Points on a hilly landscape, in no order, each with its height.
A ball rolls from a point to whichever of its 2 nearest points has the largest drop for the distance, and stops where none of them is lower. Distance is the straight distance between rows; heights are no part of it.
K_453: [ 11 -13  -1  -6  34  -4 -28  10  -1 -28   3  16  -2  -8  -5 -21   9   2
  18 -11  -9  15 -27 -11  10  -1  24 -17   4   2  11   9  11  27  14  -9]  height 831
K_772: [-15  11 -27  36   4  16  11  -4 -22  -6 -20 -10 -10  -8  22   6 -42   3
  12  -6 -10 -15  13  37  16   4 -34 -15  19  -7 -30   8 -11   9  19 -13]  height 777
K_627: [-17  18  25 -26  13  11  -3  30  19 -15   5  28   1  -8   5  20  -1  12
  -9   5 -17  50 -28 -23 -13   3   1  12  -4   9  22  15  18  -7  22   3]  height 693
K_736: [ -5   8  12  -7  -7   8  -2  18  11   0  17  21  19   4  15   6  16 -10
  -4   1   3  20 -26 -28  -1   1  17   7   2   4  19   1  19  -8  -2  16]  height 802
K_804: [ -2 -39  -3  -2   9  -6  16 -16  -9  18 -12 -34  -8  -2 -20 -12   9  -9
  -4  -4  12 -21  38  29   8 -15   4  -2 -14   8 -19  -6 -51 -19   1  -1]  height 731
K_165: [ 23 -11  -8   0  42 -10 -27  -6  -5 -26   8  35 -24 -17 -27 -14  10   9
  15  11 -13   2 -34   1  -1   0  26 -33  10   1  -2   9   9  29  22  -4]  height 844
K_670: [ 34 -14 -18  15  44 -15 -10 -19  -6 -17  11  33 -29 -23 -42  -1  11  18
   3  22  -5  -5 -29  16   0  -3   9 -42  10  -2 -28   1  -1  21   9 -14]  height 851
K_385: [ 18 -44   2 -30  35  -7  -3 -15   3 -26  11 -13 -27  -5 -12  11  12  18
   2  -3  -7   7   6  15  -4  -9  10 -44  -6   9  -3   4 -27  21  -3 -16]  height 336
K_423: [  4 -11  15 -13 -10  -7  33 -18  43  39  -3 -20  -9  11  -7  15   2  -3
 -35  -4 -15  -6   0 -13 -15   5   3  11  -2  -8  -2 -41 -27   5 -13  15]  height 157
K_54: [ -2 -13  21  -8 -36 -12  34 -12  29  37  -3 -34  -1  17  14  28   8 -18
 -34   3 -17  -3 -13  -6  -9   5  11  -7   0  -2  10 -22  -2  12 -19   3]  height 212
K_144: [-10  -5 -10  -3 -19  11  23  33  -1  10  -3   3   4  -6  13  -8 -20  -9
  10  -2 -12   9  17   0   0 -24 -13  48   9 -18 -32 -21   3 -40  17   0]  height 553
K_258: [  9  34  -6  16  31  10   9  -3  -2   7   1  48 -10 -31  -6 -32 -21 -11
  -2  -4   1 -28 -25 -16 -19 -12  13   5  19  -3 -19 -20  12  16  -7  37]  height 357
K_665: [ -5  -5  32 -19   0  -9   6 -13  13  -5   1 -24   3  13 -16  18   5  20
 -42   9 -11  14   3   9 -19   1 -10 -22 -11  18  27  14  -6  14   7 -16]  height 216
K_817: [-11  37   9 -19   4 -17  -8  -7  18  27  -3  -9 -30 -10 -32  26 -13  37
  -7  16 -28   3   4 -14 -15   3 -54  14 -26 -22   0  -2  17 -20  18   1]  height 609
K_516: [ 11 -12   8 -20   8  10   0  -3 -31 -18   1   4   1   1 -10 -37  11 -25
 -17   2  23   0  36  13  -6 -25  20   2  -8   6 -24  -5 -15 -16   0  -3]  height 254
K_725: [-10 -18  14  -2  -1   4  35 -12   0  17 -26 -31  -9   2  -4   4 -20  -5
 -24   3 -11 -16  26  31  -8 -16 -20  -3   3   0 -10 -11 -39   1  14  12]  height 140
K_203: [ -3  21   7 -19  17  -9 -11   6  24  12  -2  -3 -25 -12 -26  28  -5  39
  -2   3 -24  11   3  -5 -10  21 -24   6 -13  -1   8   4   3  -5   9  -8]  height 568
K_984: [ -8  27  -3   6 -20  -7  -4  12   8  13  17  14  -3   1  -6  11   6  16
  18   6   6  13  -1 -25  -1   5 -25  35  -7 -19   8  -7  19 -32   0   8]  height 521
K_234: [  4 -26   8  -3 -24  -3  15 -13 -13   9   2 -36  14  24   1   2  26 -21
 -18   8  26 -14  18  18   8  -6   9 -17  -5  14  10   6 -23  -5 -13  -8]  height 151
K_937: [ -8   2  12 -28 -23   1   5  31  13  -4  20  11   7   5  24  16   5 -19
 -21   6 -19  27 -25 -26  -7   4  31  12   1  22   8  -2  20 -15   0   9]  height 790
K_204: [ 15   4  -8  14  17   5  -9 -26 -13  -8  -2  20  15  -1  -3 -35  10  -8
  15  -8  28 -21 -13 -14  -3  -5  22  -9  -4   4   8   7  -4  25 -18  20]  height 315
K_873: [  7  23 -30  33  -8  10 -21  26 -16 -32  -9  10   4 -25  10 -47 -22 -17
  27 -32 -10   1  -1   4  26   7  -3  11   6 -15 -13   0  24   6  15 -13]  height 685
K_722: [ -9  -8  -1  -3 -31  14  10  29  -4  -1  -8 -13  15  11  48  18  -4 -25
   0   1 -14  10 -10  -5  11   1   0   6  17   3   4  -1  18  -4 -12   9]  height 288
K_378: [ -6  13  -5  -9  15  -5 -30  38  10 -11  13  40  -5 -23  -5  -6  -3  14
  23  -2 -15  34 -14 -36   4  15   9  26  -7 -11   2  -1  27 -24  15 -11]  height 608
K_171: [  2 -11 -17  -1  19   1   7   7   4   3 -11 -13  -9  -3  10  13 -25   7
   8 -17 -16  -4  12  -4  10  10  -6   7   2   1 -17 -20 -24   7  -2  -2]  height 730
K_845: [ -1 -23   3 -17  12 -10 -15  13   5 -15  11 -14  12  11  20  17  25  -2
  -1  -5   0  17 -27 -12  15   7  24 -35  -1  27  24  15   5  16 -12  -5]  height 90
K_778: [  7   2   1  11   5  16 -11  -2 -35 -30 -13   2  13  -5  13 -41  -5 -22
   9  -9  17  -7   8   3  11 -15   6 -11   7   5  -1  10   7  24  -4   1]  height 329
K_279: [ -7 -15  10 -12 -29   5 -14  25 -24 -26   6  -6  28  13  28  -4  10 -19
 -12  13  10  18   3   6   6  -1  13  -9   8  16  10  24  21 -14   1 -12]  height 197
K_923: [ -6  10  20  13 -15  24  25 -30   3   4 -25  -6   8  15  15  14  -5   3
 -13   3  11  -6  -4  14  -6  -9 -21 -16  17   1  28   6  -7  44   2  27]  height 217
K_834: [ 11  -9   7  -7   9  -2 -33  -3 -15 -26  15  26  14  -4 -16 -39  20   3
   5   3  22   8   5  -3   0   3  23   0  -2   3   2  13  10  -2   2  -9]  height 322
K_486: [-14  18  13 -12  -5 -23   0 -12  25  39   2 -25 -12   8 -38  21  -5  21
 -18  11 -30  -2  15 -13 -21  -6 -38  23 -26 -24  -6  -8   7 -39  14  -6]  height 582
K_7: [-19  16  -8   0   1  -1 -26  36  10   8   0   1   3   0  26  35  19  -5
  19   4  -8  20 -39 -35  18  23   4  -2 -11   0  42  25  33  -8  -6   2]  height 319
K_848: [  1   1  21  -7 -39   3  -1   4  -9  -9  25  11  31  14   8  -4  24 -15
 -21  18  24  13   2  -2  -6   2  16  -2  -1  15  23  24  21 -14  -1 -10]  height 141
K_405: [ -5  28   4   0  11  20  13  13  19  15   1  36   3  -3  18   6  -6  -6
  12  -8  -8  12 -31 -35  -3  -9   1  21   6 -13  14 -14  14  12  10  36]  height 660
K_588: [ -2 -12  -3  -9 -31 -23  -4  11  12  23  30 -12   9   9 -19   4  20  -7
  -7  12   7 -16  14  -3  -3  13  22  22 -14   4  -4  -1   4 -56  -5 -19]  height 527
K_200: [  1 -16   6 -14  22 -18 -12  -2  17  -1  11 -28   2  14   4  42  31  10
  -4  -8  -6  15 -29  -7  10  19  10 -38 -12  25  42  23  -5  23 -18  -9]  height 175
K_331: [ -2  18 -16  -4   0  13  21  23   4   6  -2  21 -17 -21  12  -7 -38  -1
  10  -7 -23   4  13 -14  -6 -13 -13  40  15 -16 -40 -38   1 -20  17  15]  height 583
K_358: [ 13  20 -29  24   1  11   0  -5 -25  -7 -11   0  -2 -19  -2 -48 -28 -27
  14 -15   7 -32  18   4  10  -5   6  10  10 -15 -35 -19  -2   4 -12   4]  height 573
K_902: [ -4 -25 -16   4 -31   8  -6  22 -23  -7 -12 -34  20  15  48   1   3 -41
  12  -4   1 -11   0   6  24   2   7  -6  15   4   0   3  11  -1 -20   5]  height 238
K_737: [ -1  31  -8  18  31 -14 -19  -1   9   6  17  73 -20 -26 -24  -9 -10  24
  21   7   3  -5 -28 -14 -12  14  10   4  -4 -10 -12  -6  22 -10  14   6]  height 284
K_215: [ -1  -1 -24  10  23  -5 -13  18   4  -4  -8   0 -11 -13   8   6 -27  10
  26 -17 -21  13  -1 -17  19  19  -3   9   2  -7 -15 -11  -3   3   1 -15]  height 728
K_785: [ -5 -24  17 -12   2   0  34 -13   8  10 -25 -45  -7  15   5  22 -17   3
 -33  -4 -22  -5  12  20  -7 -10 -25 -20   1   6  12 -10 -41  22  -2   6]  height 92
K_370: [-10 -45 -13   2  -9   0   7  25 -28  -1 -18 -33  14   3  23 -16   0 -34
   3   1  -6  -3  26  25  21 -22  10   5   1  10 -21   6 -15 -32  -6 -12]  height 168
K_996: [-15  12  28 -29   5   4  -1  27  13 -16  -1  -1   5   4   6  34   6  16
 -25   6 -23  50 -25  -6 -11   3  -5  -8  -6  21  35  27  20   6  12 -11]  height 724
K_436: [ -6   8  -1 -18 -28 -30 -11  16  24  30  28 -19  -5   7 -21  25  18   4
  -9   8 -16  -6   0 -19  -9  20   8  21 -27   2   5   0  19 -51  -6 -17]  height 544
K_929: [ -4 -10   9  -1 -52  -6  15 -10  14  29   3 -27  10  26  30  23  19 -25
 -10   4   3 -13  -7   3   5  13  16  -7   4   0  20  -1   9   6 -20   5]  height 226
K_291: [ -6  22   3  18 -31   4  12  -2   7  13   5  19   3   9  17   5   4   4
  23   2  14   6   2  -9   2  -6 -27  32  10 -27  10 -10  18  -3  -4  20]  height 483
K_771: [ -5   9  19   3  16  16   7 -31  -2 -10 -10   6   4   9   8   9   1  10
  -9   3  18  -7 -19  10  -6  -5  -5 -33   7  19  28  14 -13  45   7  23]  height 252
K_986: [ -7  -6  -3   7 -24 -11   0  10   7  26   8 -15   9   7 -18   7   5   5
   7   5   8 -12  22   6   1   0 -12  28  -7 -10  -5  -4  -2 -47   3 -12]  height 509
K_997: [ -3   8 -23  29  17  -1  -4 -11 -10  -3 -14  -5 -18 -10   2  19 -27  15
  20  -8  -7 -13   1  29  13  19 -21 -22  10  -5 -24   4 -13  20   5 -16]  height 795
K_511: [-11   3  -5  12 -21  11   7  12  -9   7   2   5   2   0   1  -7 -15   4
  17   4   7  -7  27   7   0 -10 -25  33   7 -19 -15  -6   0 -31  16  -2]  height 532
K_650: [ -6  22 -15  25  10  21   8  -1  -8  -5 -16  11  -2 -14  24  -7 -32  -9
  13 -15 -12  -8  -5  -5  11  -1  -9   1  18  -5 -17  -9   6  25   3  16]  height 626
K_537: [ -4   4  18   1 -12   5 -16  -6 -10 -19   8  11  26  13  -3  -2  21  11
  -5  13  29  12   5  12  -5   4  -3 -12  -1  10  30  34  13   4   2 -15]  height 211
K_658: [  3 -11  12 -14 -11  23  18  10 -37 -16 -17 -11  15  10  16 -24  11 -38
 -21   6  16   7  32  21   0 -35  10   3   5   5 -11   3  -7  -7  -1   1]  height 281
K_967: [  5   5  14   4  -7   0  -6 -36 -12   2  10  27  -2   5 -33 -21   9  10
 -15  23  42 -26  26  29 -21   7  -2  -5  -8   1  -4   7 -12 -13   3   3]  height 402
K_502: [ -2  23  22   9 -29 -15  -6 -30  19  25  11 -18  14  26 -22  24  21  11
 -20  17   0  -8   1 -15 -11   5 -27  -3 -18 -13  35  14  25  -7  -9 -13]  height 317
K_740: [  3  17  20 -15 -23   5  30  -4  34  21  23  30   0  -3   2   0  13  -5
 -27   0  -2  18 -15 -28 -25  -9  15  30   0  -7   3 -26  11  -1   1  26]  height 661
K_340: [ 12  -5   4 -34  37   8   3  -6 -10 -16   4   5 -18 -17  -6 -27   2 -10
 -23  -7   3   0   9 -10 -16 -23  29 -13   1  16 -18 -22 -19  13  -9  19]  height 209
K_461: [ 11  -1  -9  18  27 -11 -19 -23  -6  -7   2  26 -18 -13 -25   3   0  28
  17  13   8 -12 -18  18   0  17   4 -25   6   1 -14  12  -2  19   5  -9]  height 834
K_265: [  7  18   1   1  -5   5  15 -15  32  26  17  33   3   3   1  -5  11   0
   0  -7   9  -8 -12 -29 -10  -3  15  32   1 -18   1 -25   1   2 -14  36]  height 640
K_321: [ -3  42 -19  34  11 -16 -16 -14   2  14  12  50 -25 -20 -26   7  -9  39
  33  11  11 -16 -13  -1  -2  21 -16   5  -7 -19  -8   1  17 -17   4   1]  height 442
K_380: [ -7  -4  11 -21  -2  -2  18   2  24  13   1 -10  -7   1 -16  14 -13  12
 -24   3 -14   7   9  -3 -18   2  -7  16  -5   3  -4 -19 -17 -15  12   1]  height 690
K_859: [ -3 -50  -8 -12  23 -26   8   1   2  11   0 -39 -13  -9 -19   6  -2   8
   4  -8 -14  -7  34  31   9 -13  -1   0 -14  12 -17   0 -47 -23   1 -21]  height 725
K_183: [ 12   8 -23  27  24  -5  -9 -17  -6  -5  -3  14 -17 -23  -6  -9 -18  10
  14  -3   1 -19 -13  12  10  11   0 -20   5  -3 -37  -9  -7  19   0  -5]  height 815
K_207: [ 13   2   6 -23  13  12  18 -16   1   7   4  10 -11  -4 -10 -17   3  -8
 -33  -1  12  -8  19  -2 -18 -14  20   7   2   5 -18 -24 -24   7  -9  24]  height 160
K_742: [-11  -1   2   8  -3  16  25  -5 -17   7 -20  -3 -13  -7  -2  -6 -26  -1
  -7   9   2 -24  26  35  -8 -13 -21   3  10   0 -24  -8 -22  -3  22   5]  height 193
K_189: [  2  27  -1  12  15   5   1 -11   2   7  17  68   0 -13 -14 -31  -4   3
   7   2  12 -21 -14 -18 -21  -4   8  15   2  -7  -7 -10  15  -5  -1  36]  height 253
K_177: [ -4  -9  12 -15  17   1 -22  29   1 -23   4  16  15  -4  14  -2   9  -2
   1  -2 -10  35 -26 -18   5   1  19  -5   4  12  13  11  21   2   7  -7]  height 817
K_348: [  7   0  10   3  29  12  -6 -27 -23 -26  -8  15  -6  -9   5 -12   3   5
   5   5  19  -9 -16  18  -3 -15   3 -46   8  16   3  18  -2  44   7   8]  height 158
K_186: [ -4 -14  15   5 -28  -5  16 -10   6  17 -10 -38  15  24   1  19   8  -7
 -22   9   2  -8  13  16   2  -1 -14  -7   1  -1  19   7  -8  -2  -7  -7]  height 107
K_166: [ -1   5  14   5 -18  -3   6 -29  12  20   6  -2   0  14 -31 -11   4  13
 -14  16  19 -25  25  11 -19   4 -11   7  -6  -9   5  -5 -16 -18   4  -3]  height 432
K_262: [-13 -10  14   1 -17   8  30   0  16  18 -33 -44   2  18  19  39 -16   0
 -21  -2 -27   5   0  12   0  -5 -35  -7   9  -5  21  -8 -15  23  -6   6]  height 12
K_866: [  1  14   2  12  25  13 -16  -5 -22 -29  -8  25   7 -11   9 -31  -4  -6
  14  -3   9  -1 -19   6   1  -9   8 -22  10   6   6  19  19  36  14   6]  height 262
K_828: [  9   2  12 -20   9 -28 -19 -12  26  10  24  -9  -2   7 -43  15  25  32
 -21   6  -1   5   6  -1 -15  21   9   0 -22  11  11   9   1 -14  -2 -28]  height 383
K_245: [-16 -12   6 -30  -8 -11   2  38   8  -4  -4 -29  -1  10  18  40  -5   2
 -20   5 -36  29 -11   7  -3  10  -6  -4 -10  21  16  15  10 -14  -5 -17]  height 765
K_34: [ -8   8   8  -8  17  -1  -7  11  25   7  -2  -1  -7  -3  -4  31   4  20
  -1  -4 -13  22 -17 -20   4  19  -3  -1  -7   6  23   6  -1   6  -4   0]  height 514
K_404: [  4 -19 -11  13  17   0 -19 -17 -22 -31  -7 -21  -3   6   8   9   7  11
  32  -6   3   5  -2  20  16   5 -10 -41   8   2  10  31  -6  39   0 -22]  height 343
K_326: [  3  24   1   7  25  19  23 -10  -2  11  -7  29 -15 -24   4  -5 -23  -2
 -16  -1  -1 -22 -16  -2 -19 -15   4  -2  22   8 -24 -26  -6  26  -5  41]  height 419
K_557: [-10  -8  -3  -3   0 -10 -33  21   2  -5   5 -11  12  10  20  27  21  -7
  18   0  -1  12 -31 -18  18  26  21 -19  -2  17  35  28  21   2 -14  -7]  height 192
K_491: [  9   1  11  -5 -10   3  -8 -19  -7  -6  25  31  16   7 -19 -30  20  -3
 -16   9  35  -3  20  -2 -14   1  17   8  -9   2   0   8  -2 -16  -4   3]  height 364
K_237: [ -5  28  -4   4  -6  18  24  15  13  10  -4  25 -10 -11  26   4 -21  -4
  15  -9 -19  13  -8 -26  -3 -15 -14  36  16 -20 -16 -31  16   5   9  33]  height 623
K_153: [-14   2  -8   2 -46 -11  -1  28  -3  18  18 -11  10  11   5  11   9  -6
  15  11   3   2  12   3   3  -5 -14  36   3 -15  -2   3  23 -56   4  -7]  height 489
K_776: [  8  -7   5   0  -9  20   3   5 -35 -21 -17 -13  26   7  25 -30  15 -40
  -9  -3  18   0  13   4  10 -28   9  -9  13   3   4   5   5  20 -22   6]  height 304
K_283: [  9  14 -19  24  19 -10  -3 -35  18  22  -3  15 -18  -1 -23  11  -7  28
  20  -4  13 -33 -13  -7  -1  27   1  -1  -6   1  -6 -15 -18   5 -15  14]  height 572
K_590: [ -6 -42   3 -17 -18  -5  14  13 -25  -2  -1 -35   9  14  13  -9  19 -38
 -19   8   5   3  24  26   8 -26  24 -10 -11  20 -14   9 -19 -32  -2 -12]  height 198
K_467: [-16 -11   4 -14   7 -15  13   8  19  23 -11 -26 -11  -7 -26  17 -24  18
  -9   2 -30  -1  25  15 -12  -8 -27  22  -8  -1 -10  -8 -23 -36  21 -12]  height 704
K_526: [ -3  32  -3  34 -18  20  19 -22   2  18  -5  27   6   8  23   0  -4  -3
  29  -7  14 -13  -8  -8   0  -6 -20  18  14 -26  13  -4  17  20  -3  37]  height 440
K_309: [  6  -8  10  -7  14 -15 -11 -28  14  -2   6 -25   5  17 -15  21  27  23
  -5  -3  13   2 -10   4   2  12   1 -32  -9  17  36  21 -12  27 -13  -9]  height 240
K_554: [ 17 -33  -9  -7  29 -14 -16 -29   1 -20  10 -19 -12  11 -19  18  29  27
  22  -4   5  -4  -4  11   4   8  11 -43  -4   9  17  19 -20  31 -12 -16]  height 293
K_774: [  4  10  23  -3 -21 -23  -6 -22  16  26  26 -13  10  18 -39   9  21  14
 -31  19   2  -9  11  -9 -23  10  -3   4 -25  -2  19   9  16 -27  -1 -25]  height 348
K_482: [-12  10   8  -6 -32  21  23  34  -2  -8  -7  11   6   1  39  11 -14  -8
   4   3 -13  34  -7  -8  -1 -18 -24  31  17 -12  -1  -9  25 -12  12  13]  height 417
K_978: [  5  17  -8  13  21  -5 -24 -14   2   0  10  43  -3 -13 -19 -18  -3  15
  20  -2  12 -11 -13 -14  -4  15  16   4  -3  -6  -7  -5   9   2   2   9]  height 53
K_724: [  5 -36   2 -33  13  -6   6  15 -14 -10   7 -16  -2   0  -2 -24  15 -21
 -21   2   6  11  28  12   0 -25  28  -3 -13  19 -25  -6 -26 -31   0 -16]  height 224
K_270: [  5   4   5  -8   8  18  22 -16 -21   8 -14   7 -17  -7  -6 -16  -9 -13
 -22  10  17 -22  29  26 -14 -18   1  -2   7   3 -29 -18 -24   5   1  22]  height 218
K_299: [ -2   9  25 -15 -26   5  27  -7  22  13  12  13  -5   6  -7  -6   0   0
 -27  10  -1   9   7  -6 -27 -10  -6  25   2 -14  -1 -21   0 -13  11  11]  height 676
K_497: [ 14  16 -10  10  14   1   8 -34  20  25   5  34  -5  -3 -13  -8  -1   8
   3  -5  15 -33 -14 -17 -12   7  18  10   0   2  -4 -18 -16  10 -16  38]  height 611
K_573: [ 29 -24 -39  23  12 -25 -33  -2  -5 -20   3 -12  -6  -9 -18 -34  11   0
  44 -24   6 -11  -9  -6  27  20  24  -8 -11 -13 -13  -3  -3  15 -12 -26]  height 482
K_944: [-16  14   5  -8 -48   2   6  36  -6  -4   9   7  11  10  24  12   1  -5
   5  14  -5  28  -3  -3   0 -10 -25  31   8 -13   4   5  35 -39   7  -1]  height 460
K_83: [  4 -15   2  10  -6  18  13 -24 -32  -3 -18 -20  11  17   3 -12   4 -20
  -1   5  34 -20  34  34   7 -18  -9 -10   1   1  -5   9 -27  12  -1   4]  height 742
K_273: [-10  28  -2   1  13   0 -10  23  23  14   4  17  -7 -11   4  26   6  14
  20  -2  -5  21 -29 -40   8  16  -6  15 -13 -11  33  10  17  -4   1  12]  height 441
K_355: [  6  16 -38  41  -7  -2 -21  -3 -18 -14  -1  16   0 -20  -8 -49 -26  -7
  29 -17  10 -25  15  14  18  11   0  10   0 -23 -39 -10   5 -10   4 -16]  height 546
K_794: [  4 -32 -12  18  -7   2   4 -15 -25   8 -11 -31  15  12  -7 -16  12 -17
  12  -1  31 -25  33  24  18  -9   4   2  -5  -4 -17   8 -34 -12  -9 -11]  height 737
K_16: [ 23 -21   2 -18   5  -2 -34  19 -23 -47   3  11   2 -13 -12 -55  22  -8
  10  -3   6  16   9   7  11 -10  23  -6  -1   1  -7   7  19   1  12 -27]  height 279
K_427: [ -9 -14  22 -11 -15 -11   3  -2  -1  -3  -7 -50  18  24  -5  28  10   5
 -32   7 -11   5  11  23  -3  -1 -22 -25 -10  15  27  28  -2   4  -1 -26]  height 162
K_846: [  3   0   2  10   2  25  10 -21 -36 -18 -26 -11   4   3  17  -7 -10 -12
   2   3  23 -17  13  26   6 -16 -14 -27  13   8  -2  11 -15  38  -3  12]  height 750
K_210: [ -4  31 -17  24  -3  23   2  23 -16 -25 -14  16   2 -22  27 -37 -36 -21
  17 -25 -20   3  -6  -6  14  -9  -9  15  21 -10 -15 -11  23  13  12   6]  height 659
K_465: [-12   2  14  12  -3  17  17 -14  -1  -5 -30 -28   2  15  16  32 -21  12
  -7  -1 -12   0   3  14   3   2 -38 -20  11   9  27   9 -15  38   5   7]  height 128
K_22: [  5  18 -30  27  13 -19 -11 -20   8  22   6  22 -24 -15 -31   9 -19  30
  25   2  11 -30   4   7   0  28  -7   5  -6 -13 -29 -15  -8 -17  -3  -5]  height 523
K_567: [ 22   2 -46  40   5 -21 -28 -15  -7 -17  -4   1  -8 -14 -19 -40  -9  -1
  39 -22   8 -25   0  10  22  26  18  -6  -7 -21 -35  -4  -3   6  -6 -18]  height 512
K_716: [  7 -21 -25  25  20 -11 -26 -11  -7 -12  -8 -21   7   9   7  12  13   4
  41 -19   9   2 -20  -5  23  18   3 -28  -3  -1  20  24  -5  37 -17 -18]  height 396
K_787: [  7  23  -4  22   7  18   6 -19  -3   9  -4  29  16   2  15 -23  -2 -16
  15 -10  17 -22 -16 -13  -8 -11   8   7  13 -12  14   4   8  31 -14  39]  height 377
K_108: [ -1  12 -13  27   5  22  11 -13 -34 -19 -20  -1  -3 -13  19 -16 -31 -11
   4  -3   5 -19   9  32   9  -9 -20 -25  18   1 -30   8  -3  27   7  -3]  height 762
K_479: [  9  18 -29  23   0  16  13   6  -6   6 -12  -2   0 -13  22 -23 -31 -21
  18 -24 -12 -19   8 -14  16  -5   1  24  17 -20 -28 -29   0  12 -10  14]  height 595
K_307: [-14  -8  17 -23   4   6  14  25   8 -17 -16 -21   1   5  21  36 -13  10
 -20  -2 -27  36 -11   6  -1   0 -16 -13   2  22  21  10  -3  13   3  -6]  height 749
K_995: [ -5 -26  -3 -11  21 -16  11   0   9  12  -8 -28 -19  -4 -11  18 -24  16
  -5  -7 -17 -10  20  23  -2   6 -14   1  -5   6 -13 -10 -40  -2   8 -11]  height 716
K_154: [  5  -6 -17  13   5   1 -22  27 -12 -21  -7   1   6 -13  14 -28 -19  -8
  21 -20 -11   7   4  -8  23   7   4  11   7  -4 -20 -10  12  -2   5 -21]  height 706
K_710: [ 16 -18 -36  27  19 -22 -40   0  -4 -14  -2 -14  -8  -2 -10   6  13  11
  43 -15  -6   5  -6  -6  23  29   9  -9  -4 -16   1  18   1  17 -12 -34]  height 445
K_458: [ -7  11  25 -11  -6 -14  -4 -15  22  16   2 -24   4  15 -23  34  12  17
 -33   7 -20   8  -6 -13 -14  11 -16 -11 -21   6  31  13  11   1  -2 -15]  height 270
K_323: [-14  16  10 -33   6  -1 -14  42  16 -13  15  24  -6 -17  -7  15  -1  20
  -2   9 -20  51 -12 -23 -13   3  -1  23  -7   2   5   8  26 -34  14 -17]  height 657
K_68: [  9   3   2 -16   4   4  29 -22  32  31   2   7 -19  -4 -16  -3  -5   3
 -32  -1   0 -19  10  -7 -21  -1  11  17   2  -4 -18 -41 -29   1  -3  29]  height 87
K_312: [  6 -26   4 -16   2   4 -23  21 -24 -39  -1  -5  16  -1  18 -29  14 -13
   3   0  10  20   2   4  14 -10  13 -15   4  13   1  13  14  -2  -1 -22]  height 242
K_666: [ -7   8   4 -17 -21 -27   2  10  30  34  23 -12  -5   3 -36  16   6  11
 -14  11 -17   2   9 -18 -15   2 -13  39 -23 -17  -7 -14   9 -57   9 -12]  height 563
K_525: [  4  -9   9   1  12   1 -27 -14 -15 -30  -1   5  15  10   0  -2  18  15
  14   6  18  14  -7  11   5   1   3 -29   5  11  23  37   4  31   6 -13]  height 280
K_646: [-12  -6  17 -35 -28 -12   6  27  10  -7  20 -13   2  11   6  26   5  -7
 -32  13 -23  24 -15  -8 -13   9  25  -1 -10  30  18  12  17 -22   3 -17]  height 778
K_208: [  0 -45 -25  11  -6  -6  -9  20 -24  -7 -11 -44  13   7  27  -5  -4 -27
  23 -15   0 -13  10   8  33  -2   4  -8   1   5 -11  -2 -11 -10 -21 -19]  height 203
K_281: [-10   3   8 -11 -11  19  24  28  14   1 -14  -5   4   1  35  27 -13 -11
  -9  -6 -22  27 -18 -17   2  -6  -7  15  14   1   6 -15   7   8  -1  19]  height 354
K_158: [ -3  16  -2  -5  -2  -4 -15  20  15   2  22  37   5  -9  -7  -3   6   7
  12   1   1  16  -9 -38  -3   7   9  32  -5  -8  -1 -14  15 -31   0   8]  height 562
K_545: [  5 -17   2   1 -43   4  11  -7  -9  14   3 -18  24  22  26  -1  23 -34
  -9   8  25 -15  11  12   8   2  21  -3   8   0   7   5   2  -2 -23   5]  height 187
K_391: [ 14  -9   2 -13  26   3  -5 -26  -9 -16   3   7  -7  -2  -9 -23  13   2
  -1  -4  23 -10   4  -2  -3  -7  20 -23  -7  14  -6  -2 -19  19 -11   7]  height 258

For each start below, name the point where the ball stops.
K_154 -> K_848
K_670 -> K_995
K_405 -> K_370

Call two points neighbours if one is among the 2 nearest of the other. Go from one point of each pair to the other, from neighbour to neighbour, staying as low as possible. Name the highest point that can't be avoided.
K_186 / K_370 -> K_778
K_348 / K_186 -> K_771
K_186 / K_262 -> K_929
K_262 / K_845 -> K_385
K_207 / K_262 -> K_270
